A landscape with many valleys, sampled at points; each row gives a point and its height.
A ball rolls from a point to the lowest of its 2 nearest points, and stops where none of them is lower. Distance is the straight distance between rows; heights are no part of it.
Z_791: [-18   7 -36  11  13  12 -27 -21   2  -6 -16  13  -6 -13 -29 -39  29   6
 -16 -12 -14  22]  (h 382)
Z_386: [ 18 -10  45 -47  46   9   9 -21  24  33 -12 -21 -16 -25  12  -1 -46 -75
  20 -53  58 -13]  (h 555)
Z_146: [ 13 -11  -5  24  13  53 -40  11 -18  14   4 -30 -29  20  39  16  31 -33
  21 -28  57  14]  (h 183)
Z_957: [  9  17  26 -16  22   9 -50  -6  -6  25 -34   9  -2  -8  16 -39 -32 -26
  30  -3 -14 -14]  (h 403)
Z_472: [-13  -1 -16  32   1 -24 -13 -19  34  22  52  38  23  11 -30  -2   8  16
 -51  35 -52  -5]  (h 627)
Z_589: [-14  -2   2 -13 -28  -4  -3  28   6 -28 -34  57  37  25  -8 -25  19   9
 -39  21 -40 -42]  (h 751)
Z_550: [ -2 -11  30 -30  -7  13  14  31 -19 -16 -11 -11 -38  23  42  16 -18  32
  18  26  -2 -20]  (h 395)
Z_766: [  0 -22 -29  47  -3  12  29 -13 -21 -22 -12   0  11 -12   6  11   9  -8
  26 -12 -13  15]  (h 879)
Z_11: [-16  -4 -15 -12 -16  19   4  20  19 -33  19 -55 -19  29  22  34 -16   2
  -1  14 -25  14]  (h 281)
Z_185: [-21 -19 -29 -15 -17  -4 -14  33   1 -23  -5  27  -6  16  17  42 -29 -19
  12  13  19  -9]  (h 278)
Z_43: [  1  -5 -31   2 -35 -11  42 -20  20 -34  34   1 -17   3   1  25 -33  -1
 -17  52 -22  -6]  (h 904)
Z_892: [ 19 -22  24 -55  -8  34  25   3  17 -22  -7 -32 -32  37  39  10 -12 -11
  20 -10  40 -44]  (h 367)
Z_710: [ 10  11  -7  -1  -9 -23  24 -34  -9   8   1   4  12 -20 -31   2  10  13
   5 -24  40   0]  (h 521)
Z_950: [ 28   8 -21  41 -17  -7  44 -52 -30 -16  -2   2  17 -31  -9 -14  13  12
 -11   4 -22   3]  (h 309)
Z_126: [ 20  14   9  -2 -35  -4 -15  29 -39 -11  -8   5  22  16  34   2   8 -14
  -2  14  20 -26]  (h 322)
Z_396: [ -9  11 -21 -14  -7  45 -33  15  19 -40 -27  -6  22  28   8 -28  54   7
 -28  -7 -34   4]  (h 120)
Z_735: [ 18 -27  39 -40  42   2  53   2  41  15   6 -21 -42 -19 -13   3 -25 -31
  18 -20  60  11]  (h 191)
Z_880: [  3   1  11  16  22  -2 -20  20  10  14  -1 -25  28  13 -31   9  39   0
  13 -55  21  33]  (h 289)
Z_450: [ 14  10  14 -24  -6  -8   0 -10   8   1 -38  13  27 -10 -23 -65  11  -8
   8  -9   5 -29]  (h 737)
Z_518: [ -2   2  63 -52  13  51   8  18  16  19  -9 -67 -59   9  47 -18  10 -20
  -2 -27  41  -9]  (h 419)
Z_107: [-14  11  -6 -29   6 -31  -3  14  26   8 -16  46   9 -28 -51 -39  12   1
 -14   5  25   5]  (h 346)
Z_231: [ -7  -9  -6  -2  15  14 -30  37  16 -23 -36  23  12  22 -14  26  10   8
  15 -33  -2  16]  (h 249)
Z_285: [ 26  20  13   6 -11  12 -40  27  -8 -15  -2 -16  18  41  19  42  -7  -2
   3 -16  -4   8]  (h 444)
Z_971: [-38  40  -6  -8   5 -35  -9   3  14  31  15   7  24 -60 -14   7 -36 -28
  15  17  -7  35]  (h 113)
Z_288: [-16 -25 -10  13  19 -10  17   6  23  21  23  19 -26 -22 -16  -7  -7  -9
  19  19  15  20]  (h 826)
Z_779: [ 18 -28   0  34   1  28 -16  13 -23  12  26 -13 -25  32  32   3  33 -10
  12   4  35  -7]  (h 193)
Z_123: [  0 -13 -16  17   7   3  18  -3  25  -8  29 -31 -17  14 -36  20  19  31
 -14 -13  15  35]  (h 232)
Z_437: [  9  -2   3   8  17  11   2 -34   8 -12 -18  46 -38  -5 -15 -11 -27  41
   9  15 -32   0]  (h 869)
Z_927: [ 37  14  38 -24 -19  31  -2  15 -10   0  -1 -37 -37  24  28  27  10 -13
  -5 -32  82 -11]  (h 434)
Z_221: [-13  15  -6 -39  -2  12 -28  19  37 -31  -7 -14   4  34 -21 -17  25  25
 -34  -7 -28   6]  (h 154)
Z_436: [ 18  -5 -42  46 -18 -27  31   3 -27  -6  33 -15  44 -10   1  45  30   2
 -79   9 -50  11]  (h 507)
Z_772: [ -1  -1  11  -9  -4  33  16 -34  -9 -14   4 -65 -10  22  35 -20  10  19
  13  -6 -36 -21]  (h 361)
Z_496: [  1   7  14 -36  10   3 -11 -26  21  32   4 -28 -19 -11  -5  -1 -18 -54
   0 -54  71 -11]  (h 549)
Z_475: [ 29   1   2   4  19   4  22 -56  22  11  -8  51 -29 -32 -22 -36 -32  15
  19  24   3  -7]  (h 864)
Z_516: [ 15  -8 -50  41 -16 -17  17 -13 -14 -22  10  -8  37  12 -10  75   6  35
 -65 -15 -27  10]  (h 492)
Z_129: [  5  -7  -9   8  -6  45  -1  48 -20 -43 -42   4  17  25  30  38  57  39
   1 -17  20  17]  (h 454)
Z_269: [  1 -13 -22  26 -10 -19  12  10  34 -15  12  33  27   2 -26  47 -25 -30
  16  -1   1  15]  (h 203)
Z_583: [ 27  23  54 -17   5  19 -18  21 -13  28  -1 -28 -41   5   1  -9  26  -5
 -14 -35  79  12]  (h 431)
Z_600: [  5 -16  -3 -26  13  14  36  -3  38 -16   1 -32 -35 -11 -16  -1  -7 -29
  17 -18  35  16]  (h 225)
Z_256: [ 14 -12 -16  28  -9   4  -8  13  -4 -10  24  -5  -9  24  -1  19  18   4
 -15   5  12  17]  (h 207)
Z_201: [  0 -10   3   2 -22 -11  -5  11   4  -1 -31  41  52   7 -12 -61  20 -16
  -7  11 -21 -42]  (h 743)
Z_471: [ 19  18  27  -8  -3 -15  26   9  24 -23 -13 -14  26   5 -26  10  -9  13
  17 -16 -25  14]  (h 450)
Z_85: [-20 -15 -26 -13  -1   6  -8   5  50 -32 -18  13  34  22 -36 -15  18 -19
   1 -32 -29  -6]  (h 179)
Z_438: [  4  -1  -1 -23  35  39 -42  -1  21  -2 -25 -29  -9   4  14   3  -5 -56
  32 -56  25  10]  (h 163)
Z_670: [-15  -3   5 -14  30 -20 -12  18  27   4 -18  16  26   3 -41  32  -9  13
  24 -47   9  19]  (h 282)
Z_82: [ -2 -21  13   9  -7   8  27  26 -46 -17 -20  14 -19   8  33   8  15  50
   6  21 -10  -7]  (h 408)
Z_209: [ 17   6  31 -12 -12 -26   8 -23  23  18  37 -26  25  21   1  12 -30 -14
  23   1  -8 -31]  (h 691)
Z_731: [-30  21 -19 -20 -17  -8  10   6   0 -22  13 -62   4   2   5  36 -19  26
 -27   2 -43  23]  (h 260)
Z_413: [ 26  10  13  13 -12   0  36 -46 -16 -13  -4  -2  -8 -11  11 -32 -18  27
   3  36 -49 -16]  (h 335)
Z_364: [-25   4 -40  42 -16  -8  24 -17   2 -15   4  48  26 -31 -16   8   1 -15
 -76  44 -85   6]  (h 543)
Z_371: [  5 -10  50 -61  45   7  -1  13  12  25 -19   3 -54 -15  19 -18 -50 -19
  19   5  32 -13]  (h 570)
Z_993: [-21 -16   1   6  -5 -20  29  -4 -36  18   4 -20  13 -10   5 -34  36  38
 -10   8 -11 -17]  (h 258)
Z_368: [-14 -22 -25  31  -5 -34  -4 -42  -3  40  44  68  24   3 -11  -6   8  34
 -36  35 -17 -43]  (h 641)
Z_113: [ -3  18 -14  -9  12   2 -22   2  15  -2 -13  31 -23 -24 -42 -65  30   2
 -30  12  14  23]  (h 368)
Z_406: [  4   5  43 -11  22 -24  -4   9  16  38   2 -21  29   0 -37 -18  24   3
  19 -45  32   4]  (h 297)
Z_402: [  8   9 -12  12  -9  10  33 -37   5 -30 -24 -18  21 -17 -16 -36  13  -1
  13 -12 -37   4]  (h 283)
Z_344: [ -1  -2  15   3  12 -12  49 -46  24  30  15  33  -5 -44  -6 -41 -37  29
  26  53 -22 -19]  (h 856)
Z_501: [-20  -3   7  -7 -11   8 -27  59  19 -31   0   9  12  48  17  32   0  18
 -26  22 -56  -1]  (h 420)
Z_780: [ 13  22   3  30   1 -29  17 -41  39  32  62 -10  50 -19 -35 -12   5  -6
  -6  15 -25  10]  (h 706)
Z_155: [-18   5 -33 -16  24  29 -27  -8  10 -20 -27   0 -42 -10 -18 -15   8  12
  -4 -19   7  31]  (h 396)
Z_300: [  2 -17 -36  35  -7 -27  -1 -26 -19   7  25  29  37  16  -6  66  -7  38
 -39  -2 -33 -17]  (h 475)
Z_375: [ -3  -8 -17  25  -1   7   5 -10  14 -12  28 -33 -12   9  12  28 -26 -20
  14  16 -35  21]  (h 295)
Z_387: [ 14   4   6  -8 -11 -14 -10  10 -36  13 -20  24   3 -10  -5 -28  23   3
   0  -8  56 -17]  (h 339)
Z_66: [  2 -25  29  11  32   6  47   7  38  -6   4 -17 -19  -6 -23 -13  -2  12
  40   6 -24  27]  (h 839)
Z_825: [  9  17  -9 -14 -35   5 -14  -8 -43   5  -7 -12   0   5  14 -18  39  -7
 -16 -22  71 -23]  (h 347)
Z_717: [-24 -17 -25  -8   9 -17 -28 -22  14  24  19  27  -3   3  13  17 -46 -30
  28  11  -2 -25]  (h 772)
Z_207: [ 38  29  34 -30 -20  28  37 -19   9 -28 -17 -50 -34   3   7  -3 -12  -2
   8 -19  27   0]  (h 422)
Z_537: [ -3  16  -2  11   6 -21  12 -70   3  38  48 -10  13 -15  -8  22 -26  35
   3   4 -16  -8]  (h 671)
Z_210: [-13  11  25  -6   0  -7 -11 -53   9  51  42 -56   3   6  15 -27 -20 -12
  16  -1 -24 -33]  (h 681)
Z_133: [ -8 -19  15  11 -13 -21  23  27  -3  20  -1  12  16 -24  17 -43 -25 -49
  30  52  -3 -18]  (h 489)
Z_420: [-33   4 -47  10 -16 -22 -21  12 -11   8  32  -3  -3 -14  -4  19   1 -19
 -30  21  12  24]  (h 76)
Z_429: [-20 -11   9   0  11   8 -40  30 -10  -8 -15  26  -4  32  25  21 -16  23
   7  10 -50 -10]  (h 437)
Z_581: [-17 -18  24  -7  10   6 -31  27 -54  33  -8   5 -17  22  46   2  22  33
  19  -7  34 -27]  (h 430)
Z_254: [ -5  -7  14  21  -6  10  41   9 -33  -3   4 -54  -1 -13  13 -39  48  16
   1   6 -11  14]  (h 238)
Z_284: [-12  16  -3 -13  -3  -4 -48 -16 -12  41  28 -24 -24   9   7 -15   7 -21
 -17 -12  39  -8]  (h 119)
Z_830: [ 27  21   7   7  22  59 -43  20   9 -26 -32 -29  -7  22  21  16  15  -6
  20 -34  -7  36]  (h 205)
Z_785: [ -1  -7 -22  63  12  19  20 -13 -31 -24 -30  18  22 -19  -5  -1  32  18
 -34  -9 -76  22]  (h 100)
Z_986: [ 17  13 -44 -22 -29  33 -38  -1  -4 -35  -5   9 -21  24  10  -2  29 -12
 -32   0  54  -8]  (h 364)
Z_383: [ 26  19  -8  49   5  -3   9 -15 -46  -8 -19  -3  29 -16 -13  29  23  35
 -18 -33 -18  34]  (h 415)
Z_327: [-16 -25  19  -9  16  27  -6  23 -34   5 -13  -6 -25  32  42   8  33  66
  13  -3   3 -19]  (h 421)
Z_59: [ -8 -23 -25 -15 -16 -17  -8 -24  13  -5  12  46   8  27   4  21 -32   2
   9  11  -6 -51]  (h 766)
Z_517: [-17 -57  -2  14  18   0  39  20  37 -10  -5  29   0   1  -3   1 -19 -31
  49  12 -17  -8]  (h 293)
Z_729: [ 30  -6  29  38  -3 -31  35  17 -21  24   7  28  12 -18 -16   2   6   5
  22  15  39   9]  (h 390)
Z_933: [ 20   6 -16  20 -14 -15 -38 -29 -31   4  14  22  33  35  13  35  -5  23
 -30  -7 -27 -36]  (h 461)
Z_398: [ -4  -7 -51  12 -18 -26  25 -43 -64   3  10  15  -2 -27  11  29  10  41
 -46   6  10 -17]  (h 356)
Z_170: [ 12   8  -7   9  -1 -17 -26  13  39  13  53  29 -22  10 -28  -6  -8 -22
 -33  48   9  19]  (h 606)
Z_941: [  8  38  22 -12   2 -10 -58   4 -28  17 -11  14  -4   0   8  -9 -19   2
  -6   8  -5  -1]  (h 412)
Z_118: [-16  -4 -18  21  -4   3   7 -37  -3 -12 -10 -20  52   0   7 -25   7 -11
  10 -14 -76 -20]  (h 251)
Z_5: [ -5  13  65 -38   8  13   4  31  -8  36 -14 -48 -41 -15  25 -21   1 -21
   7 -24  53   2]  (h 425)
Z_349: [  7   8   8 -18  -1  29 -25 -34  10   5  19 -56  -8  37  14 -12  14   3
  -2 -29  -4 -21]  (h 370)
Z_732: [ 12  27   6  31   5 -24 -14 -29 -37  24  12   4  29 -21   8  -7  -2  21
 -42  22 -70   1]  (h 388)
Z_448: [  0 -21 -13  26   3   4  23 -30   6 -15  -8  33   2   3  -7   0 -15   7
  24   5 -33 -14]  (h 875)
Z_353: [ 26  -9 -25 -16 -13  10  -2 -26   7  -8   3  -1 -21   8  -7   8   0 -37
   3 -29  76 -19]  (h 535)
Z_117: [ -5 -22 -22  21 -15 -35  31 -39 -10  14  34  23  34   3  -5  -2  15  34
 -37  23 -39 -41]  (h 652)
Z_596: [ 15  -4 -16 -39   8 -12  -5 -25  37  15  12  17 -12  -8 -33   1 -17 -40
  -7 -22  73 -13]  (h 542)
Z_152: [ 13   3 -21  49 -12 -15 -15 -11  12   5  47  38   5   8 -29  -2  11 -11
 -43  38 -15  12]  (h 616)
Z_715: [-25 -14 -42   7 -14  17  -6  -6   5 -35 -23   5  39   8   7 -17  23 -23
  -1 -15 -44 -19]  (h 220)
Z_784: [ 20  20 -19  53   2 -24  -9 -23 -43  19  16  19  27 -24  -7  27  11  17
 -40   2 -26  23]  (h 401)
Z_498: [ 28  27  19   3   9 -20   4 -46  46  42  36  17  34 -26 -28 -24 -28 -16
  17  18  -2  -9]  (h 718)
Z_53: [  5  15  34 -56  13   6 -19  29  14  -3 -17   3 -39  -1  14 -13 -42 -18
   9  20   4   1]  (h 578)
Z_415: [-22 -11 -10 -30   8  -9  -9 -27 -15  15 -15   2  -7   7   5  26 -20  23
  31 -37  28 -29]  (h 781)
Z_622: [ 28 -10  -2  25 -21  13  19 -18 -11 -25  14  21 -24  25  10 -30  11  28
 -41  55 -44 -21]  (h 379)
Z_392: [-52 -27 -39  22   9 -40   5 -24  13  46  42  19  42 -23 -17  -2  11  -4
   9   5  -9 -12]  (h 810)
Z_853: [ -1  15  10 -47   3   9 -38  39  12   4  -5  -9 -30  -4   9 -12  -7 -54
  -8  -6  54  11]  (h 588)
Z_465: [ 23  23   1  20  19  41 -35 -26 -20  -5 -22 -25 -13   9   8  15   6  18
  17 -47   2  26]  (h 192)
Z_540: [ 28 -13  47 -51   9  10  26  26  19 -16  -4 -13 -49  28  15  13 -26  18
  13   9  28 -16]  (h 380)
Z_939: [ 41  32  38 -22 -12  15 -32  21   9  -4  -1 -41   0  38   7  41  -8 -12
  -1 -39  43   2]  (h 438)
Z_962: [ 16  -6   1   4 -17 -27  42 -59  11  11  44  -8  22  13 -11   5  -7  39
  -7  14 -24 -38]  (h 662)
Z_682: [ -8   0  -7  14  11 -24  30 -18  -8  24  -5  20  -1 -54 -38 -24  18   9
  18  -9  43  24]  (h 509)
Z_422: [ -9   7  15  17   4  -5  15 -56 -15  42  43 -55 -17 -11  19   4 -22  15
  14   0 -18  -5]  (h 677)
Z_929: [-36 -12 -48 -20   1   8 -34  23  22 -13  -2 -10 -13  10   7  47 -33 -33
  11 -17  22  13]  (h 261)
Z_565: [-42  30 -34 -29 -16  -5  -9   7 -37  -9  -4 -62   6 -21  18  18  17  23
 -50  -8 -18  25]  (h 236)
Z_817: [  3 -11  -1 -23 -20  -9   1  -3  10 -19 -13  61  -4  23  -8 -19 -13  21
 -15  27 -14 -48]  (h 759)
Z_389: [ -1 -40   7 -45  -9  12  36   7  11 -21 -20   1  -9  20  25 -12 -10 -12
  38   0  19 -54]  (h 351)
Z_976: [-12 -47   6 -15  16  15  18  32  19 -20 -37  27  -2   7  13 -28  -9 -26
  44   7 -11 -27]  (h 325)
Z_87: [ -9 -21  25  36  -3 -25  14  21 -17  29  14  20  11 -10  20  -6 -19  -9
  28  48 -23  -9]  (h 476)
Z_329: [ 12   0  -6  21 -15  -2  34 -39 -17 -13  -6  26   5 -16  -2 -46   5  33
 -45  45 -66 -23]  (h 358)
Z_292: [-25  13  29 -27   1 -24  -8 -22  19  39  37 -65  19  16   7  18 -26  -9
  19 -24 -14 -18]  (h 686)
Z_453: [  7 -18 -24  44   8  10 -24 -30 -31  14   3  45 -27  -6  10 -11  -4  -7
  11  14  12  -8]  (h 486)
Z_611: [-18   7  -7 -22   6 -30   0  13   9  -7 -39  54  27 -21 -42  10  -3  12
  12 -25  18   5]  (h 315)
Z_638: [ 14  13  -2  25   1  -7  26  -5   2 -28 -23   3  33 -10 -39  19  14  22
   4 -36 -16  34]  (h 432)
Z_191: [-11   9 -17  16 -27 -19  28   9 -11  -9  -9  18  12 -47  -2 -39  -9 -41
   0  47  -5  10]  (h 503)
Z_623: [  1 -18 -13  33   7 -15   4 -14 -16  18 -14  56   8 -20 -22 -29  14   5
  14   1  18  -6]  (h 496)
Z_632: [-29 -19 -42  13  -2  -2  19   1  29 -25   9 -21   7   6 -18  42 -15   2
  11 -12 -23  28]  (h 269)
Z_893: [ -6 -12  20  17  26 -11  42 -30  33  22  26  10   1 -21 -20 -16 -16  32
  27  22 -37   7]  (h 848)
Z_79: [ 29  -3  18  -3  26   2 -31 -40  19  36 -11  14  12  -2  -8 -51 -22 -36
  32 -13   3 -29]  (h 391)
Z_417: [ 19 -13 -41  27 -25  -7  43 -35 -39 -31  -8  15  21  -8  -2  21  22  33
 -36  -7 -18 -16]  (h 334)
Z_965: [ 11  16   0 -12   3  44 -30  21  -2 -40 -53   0  27  20  22  10  21   2
  23 -34 -10   6]  (h 223)
Z_531: [ -4   4 -19  27  11  25  11  -6 -31 -37 -37  -6   7  -5  11  28  13  52
 -20 -17 -64  26]  (h 156)
Z_681: [ 14  35  22   5 -13 -31   1  -4 -30   9   7  -3  23 -11  -1  10 -12  28
 -18  15 -29   7]  (h 375)
Z_441: [-20  44  17  -6  -7 -27 -17  -7 -13  32   7 -35  24 -41   5   9 -35 -37
  22  -8   0  17]  (h 142)
Z_159: [ 41  34  51 -11  22  -3   1 -13   6  10 -19  14 -31 -15 -25 -22 -19  38
   9   4   2  21]  (h 436)
Z_323: [  1   7 -15  18 -10 -12  38 -19  27  -9  38  22 -21 -23 -23  22 -27  30
 -23  51 -20  28]  (h 898)
Z_618: [ 12  15  13  -1  -5 -22  14 -28  28  13  -4  21  39 -19 -26 -46 -16 -13
  11  19 -27 -19]  (h 728)
Z_722: [  8   9  21  26  -6   6  31  36 -29 -22 -23 -22  20 -18  11 -17  28   6
   4  11 -38  31]  (h 218)
Z_443: [ -8  11   6  -6  -2 -21 -44  41  12  15  25  21 -11   8  -5  -2 -16 -31
 -13  31   9  13]  (h 599)
Z_322: [ -6  -3 -24  29  -4  18 -19  -5 -39  -4  -3   8 -24  -8  27 -25  13  -6
  -9  25 -12   8]  (h 479)
Z_143: [  9   1  -9  27  -8 -18  -8   0  -6   5  12   4  20  -4  -3  41 -22 -38
  31 -12  25  10]  (h 178)
Z_251: [-38  -3 -57  21 -17  -2   2 -13  -3 -21  -4  37   8 -24  -5 -20   4 -23
 -44  30 -52   1]  (h 528)
Z_91: [  5  23  10  -6 -10 -19   6 -12  -5  26   9 -11  -2 -34   0  18 -35 -45
  26 -12  51   8]  (h 160)
Z_827: [ 26  15  14  29 -14 -28   6 -24  17  10  38   2  44  10 -12  16 -22 -11
   5  17 -33 -10]  (h 696)
Z_26: [ -7   0  13  11  -6  -4   6  71 -10 -33 -30  32  11   9 -16  29  21  34
 -15   0  -2  32]  (h 424)
Z_579: [ 11 -32  26  -5  20 -23  25  17  -9  45  10  32 -29 -18  -5  -1  -8  -8
  27   4  82  -8]  (h 184)
Z_566: [ 25 -15  -2   5 -33  22  -2  11  -3 -37  18  14 -19  51  31   7   5  14
 -30  48 -25 -32]  (h 392)
Z_521: [ -1  17  39 -40 -23  38  34   6   1  -7  -8 -78 -41   8  38  -1  10  -2
   3 -21  33  -6]  (h 414)
Z_835: [ 19   4 -16 -34  -4  49 -22  13  30 -33  -5 -28 -22  27   6 -15  38 -26
 -15 -15  44   2]  (h 372)
Z_15: [-43   8 -39  -4  -7 -24 -32 -21  -1  43  43  -8  -9 -19  -6   2 -11 -33
 -11   7  33   4]  (h 101)
Z_449: [-18  -8 -20  38   6 -10   9  -7 -14  -4 -12  10  60  -6 -19  -8  44  18
 -36 -21 -68   1]  (h 38)
Z_88: [-39 -27 -28  23   8 -32  -5   6   0  27  38  -4  32  12 -19  25  25  21
 -13 -11 -12   4]  (h 816)
Z_532: [ 10  -9  37  26  -1 -24  22  59 -23  -4 -19  32  25  -1 -16  10  22  21
  14   1  13  17]  (h 406)
Z_522: [-31  22 -36 -20 -15  -2 -16  26 -35 -24 -20 -12  25 -14  13  -7  43  19
 -62   4 -38  12]  (h 213)
Z_514: [ 47 -16  36  14  -4  -8  45   1  -4  -2  -8  28 -12  -3  -7 -12 -11   4
  28  21  26 -11]  (h 376)
Z_246: [  8  22 -10 -18 -30 -23   0 -35  22   2  49   5 -15   7   3  19 -50  -5
 -19  52  -9 -17]  (h 908)
Z_122: [ -6  11  23 -19  14  32 -47  18 -31  28 -20 -13 -29  -1  26 -48  41  13
  -3  -8  36  -3]  (h 139)
Z_860: [ 18 -10  10 -37 -19  -6   3  30   3 -19   0  19 -25  24  23  34 -41 -18
  16  21  39 -29]  (h 296)
Z_705: [ -5  25  47  -5   1 -18  20  42 -35   8 -26 -31  14 -28   5 -17  11  14
  17  -1  -2  25]  (h 195)
Z_591: [ 14  12  20   8 -19   3  31 -22 -33  -8   3 -43   2  -3  30  -9  -7  13
  11  14 -30 -13]  (h 350)
Z_700: [-29 -30  13  14  28  19 -15  50   5  -6 -24  24 -17   9  18  -6  -5  -1
  31  13 -41  11]  (h 451)
Z_925: [ 28  11  44 -61  35   4 -15 -23  14  27 -21  10 -31 -22   2 -17 -56 -43
   5 -21  53 -22]  (h 562)
Z_264: [ -9 -12 -26   3 -11  45  -5   6 -31 -25 -16 -13 -15   9  45 -22  44  10
  -5  12   4  -7]  (h 473)
Z_889: [-34 -27 -13   0  25 -28  23 -24  45  42  40  12  22 -14 -24   6 -11   0
  34  -4   2 -11]  (h 802)
Z_328: [-12   8  25  -2   0 -22   6  -4  -9  33  14 -40  21  -3 -15 -39  35  16
  -4 -13   2  -1]  (h 277)
Z_637: [ 20 -14  16 -21 -12  11 -24  43 -12 -12 -19  22   5  31  41  19  -9 -29
  27   4  40 -40]  (h 310)
Z_373: [-12  -9  12 -28  -9  35  25   5  -9 -17  -2 -51 -56  16  39  19  -8  31
  13   2  15  -6]  (h 405)
Z_414: [  6 -23 -14  16 -14  40  -2  26 -22 -32 -13   4   5  37  48  26  40  21
  -1   4   2 -13]  (h 465)
Z_916: [-11   0  -3   3  22  27 -25  -1   4   5  -6 -36 -19  -3  11  -6  -4 -33
  28 -25  -5  24]  (h 149)
Z_384: [ 22  12 -12 -14  20  59 -60  -5   1   2 -17 -16 -25  17  23  -4  19 -41
   3 -42  57   8]  (h 175)
Z_198: [-34  26 -12 -17  -2 -37 -28  16 -15  23  -2  22   0 -35  -5  29 -36  -5
   6  11  20  19]  (h 78)
Z_972: [-22  25  -9 -14 -20 -19 -24  22 -33  11  15 -18 -12  -5  10  38 -12   5
 -22   6  28  15]  (h 50)
Z_847: [ -5   6 -30  -1 -17  33 -24  41  12 -50 -20   8  10  20   3   3  33 -18
 -23   1  -5  22]  (h 89)
Z_620: [ 14  -3   4 -20 -26  18 -27  47  20 -37  12  -6   5  61  25  17  12  -3
 -17  23 -10 -20]  (h 404)
Z_615: [-33 -26   5  24  42   1  29   2   9  19  -1   6 -32 -39 -11  -9 -12  11
  48  10 -15  38]  (h 832)
Z_944: [  1   4  27 -23  19   1 -54  45  11  24  -2  -3  -6   8  14 -32  -6 -49
   9  11  17  -3]  (h 593)
Z_956: [ 11 -35  -8   0  18  16  22   9  47 -30  -4   3  -9  16 -16  19 -14 -24
  34 -18   4  10]  (h 257)
Z_216: [ 15  -2  17 -22  14   1 -34 -31  19  28  10 -13   2  28   0 -25  -5 -17
  13 -26  12 -38]  (h 378)
Z_77: [ 22  12  41 -26 -23 -10 -12  36 -26  16 -12  -5  10  14  21 -32  20 -10
  -1   8  48 -34]  (h 330)
Z_156: [ -5   9  10  33   7 -11  39  14 -41 -16 -28  -7  26 -34   5  20   9  36
 -11  -1 -65  35]  (h 204)
Z_491: [-30 -18 -12 -13  18 -11 -28 -10   0  22 -10  29  -1  -1  -2 -16 -10   3
  22  -8   0 -24]  (h 777)
Z_567: [-12 -17  14 -13  42 -16  34 -37  31  42   9  11  -1 -32 -21   0 -26  13
  53 -21  16  -7]  (h 793)
Z_977: [-28  12 -29   3 -23 -18   1  -6 -22 -13 -28  36  26 -33   4 -27 -12 -17
 -11  26 -34 -15]  (h 515)
Z_725: [ -8   6 -47  -9 -35   4 -26  -7 -37 -16   3  -4  10  11  23   7  24 -10
 -30  -4  30 -21]  (h 355)
Z_333: [ 21  19  43 -61  13   2 -35  30  18   9  -4 -12 -35  11  18  16 -48 -44
  -2  -4  41  -7]  (h 584)
Z_283: [ 23  12   8   5 -20 -10 -40  14  -5 -13   7  27  26  48  16  41 -26  -4
  -8   6 -17 -28]  (h 452)
Z_319: [-35  14   3 -34   6  22 -65  -2 -15  38  11 -34 -39   8  22 -48  27  -4
 -23  -6  25 -12]  (h 130)
Z_694: [-23  26 -16 -27   1   9 -36  20  -9 -19 -14 -34  20  16  -3  -1  38  47
 -47 -19 -34  18]  (h 187)
Z_751: [-39 -21 -54   1   3 -16   4  13  29 -11   3  21   3 -12 -23  48 -28 -23
  19  -7  22  25]  (h 235)
Z_192: [ 47  38  47  -5   0 -18 -24 -10   1  21  -2  28   5  -4 -17 -28 -25   9
   1  21   2 -10]  (h 423)
Z_263: [-15  11 -11   1  24  15 -19  16  25 -23 -28  33 -33  -7 -34   2 -13  26
 -11   2 -24  45]  (h 416)
Z_71: [-18 -17 -35  26 -20   8  32  33  -9 -47 -16  17  -1  -8  -1  20  13   3
 -16  20 -20  28]  (h 887)
Z_912: [  0  -7   0   1  -2  22   0  56 -22 -37 -41  16 -13  12  16  48   5  45
   6  -7  22  28]  (h 440)
Z_703: [  4  -7 -40  55 -18 -16  42 -30  -2 -13  28  11  40 -17 -13   9  16 -15
 -59  27 -70   2]  (h 524)
Z_49: [ -5  -2 -23  34  12  13 -15   8   8  -3  11 -49  12   7 -17  30  18 -10
  11 -44   3  50]  (h 275)
Z_512: [ -9   3  -4  23   9  -6  16 -15  23  21  36 -60  -7 -10 -33  27   9   0
   5 -36  28  48]  (h 259)
Z_65: [-31 -10  -3 -14  20  -7  30 -33  -3  15 -12 -14 -12 -28 -12  19 -19  22
  46 -38  21   5]  (h 786)
Z_179: [ 38  23  31 -27  -1  17  24   4  23 -36 -28 -21  -4   2 -15 -24  -1  -3
  15 -10  -4  10]  (h 433)
Z_467: [ -4  15  24  11  17   1  12  20 -13   8 -25 -20  -5 -43  -9 -39   5 -15
  26   2  -4  41]  (h 173)
Z_279: [ 10  21  28  -4   9  15 -17  25 -18  14 -23 -16 -28 -28   1 -69  28 -17
  -1  10  29  24]  (h 152)
Z_510: [  3   3 -13 -21 -26 -11  18 -39   4  13  21 -25 -13   1 -20  10   7   1
 -11 -32  67 -19]  (h 529)
Z_379: [-32 -39 -24  25   3 -25  17   5  -5  24  39  11  -4  -2  -6  26   5  11
  13  11  18   2]  (h 821)
Z_361: [ -5   4 -21  13 -15 -16  25  -4  -1 -21   4  18  -2 -11 -22  -3   9  21
 -33  25 -20  16]  (h 892)
Z_626: [ 29  35  25  -7  23  13 -30  16   6 -11 -24  13 -33  -6 -23  -1 -12  19
   1  -6   1  46]  (h 435)
Z_452: [-30  -2 -31   3 -15  14 -29  39  41 -41 -12  27  20  25 -25   5  16 -24
 -32   1 -37  14]  (h 127)
Z_553: [ 14 -36  47 -37  39 -22  47  16  29  44  25  11 -30 -24  -7   3 -28 -34
  20   5  81 -11]  (h 151)
Z_410: [ 32   9  27   7 -16 -10  27   6 -23 -17   0  -3  -5   5  10  16 -17  15
   9  17   2  -1]  (h 362)
Z_76: [-22 -35   8  23   9  -1   9  33   2   8  16   3 -14  10  14 -19   8  -1
  13  38 -31   1]  (h 466)
Z_183: [ -2 -32  -9  31  -5  23  27  42   4 -38 -19  11  10   9   7   3  29 -18
  21   3 -12  12]  (h 883)
Z_290: [  3  20  13   2  26  12 -29 -11  22  -1  -2 -31   2  10 -12  -2 -10  -1
  17 -24 -38  26]  (h 168)

For each start below, name the point where the ball stops.
Z_88 -> Z_413
Z_637 -> Z_972
Z_368 -> Z_413
Z_703 -> Z_521
Z_361 -> Z_413
Z_977 -> Z_413
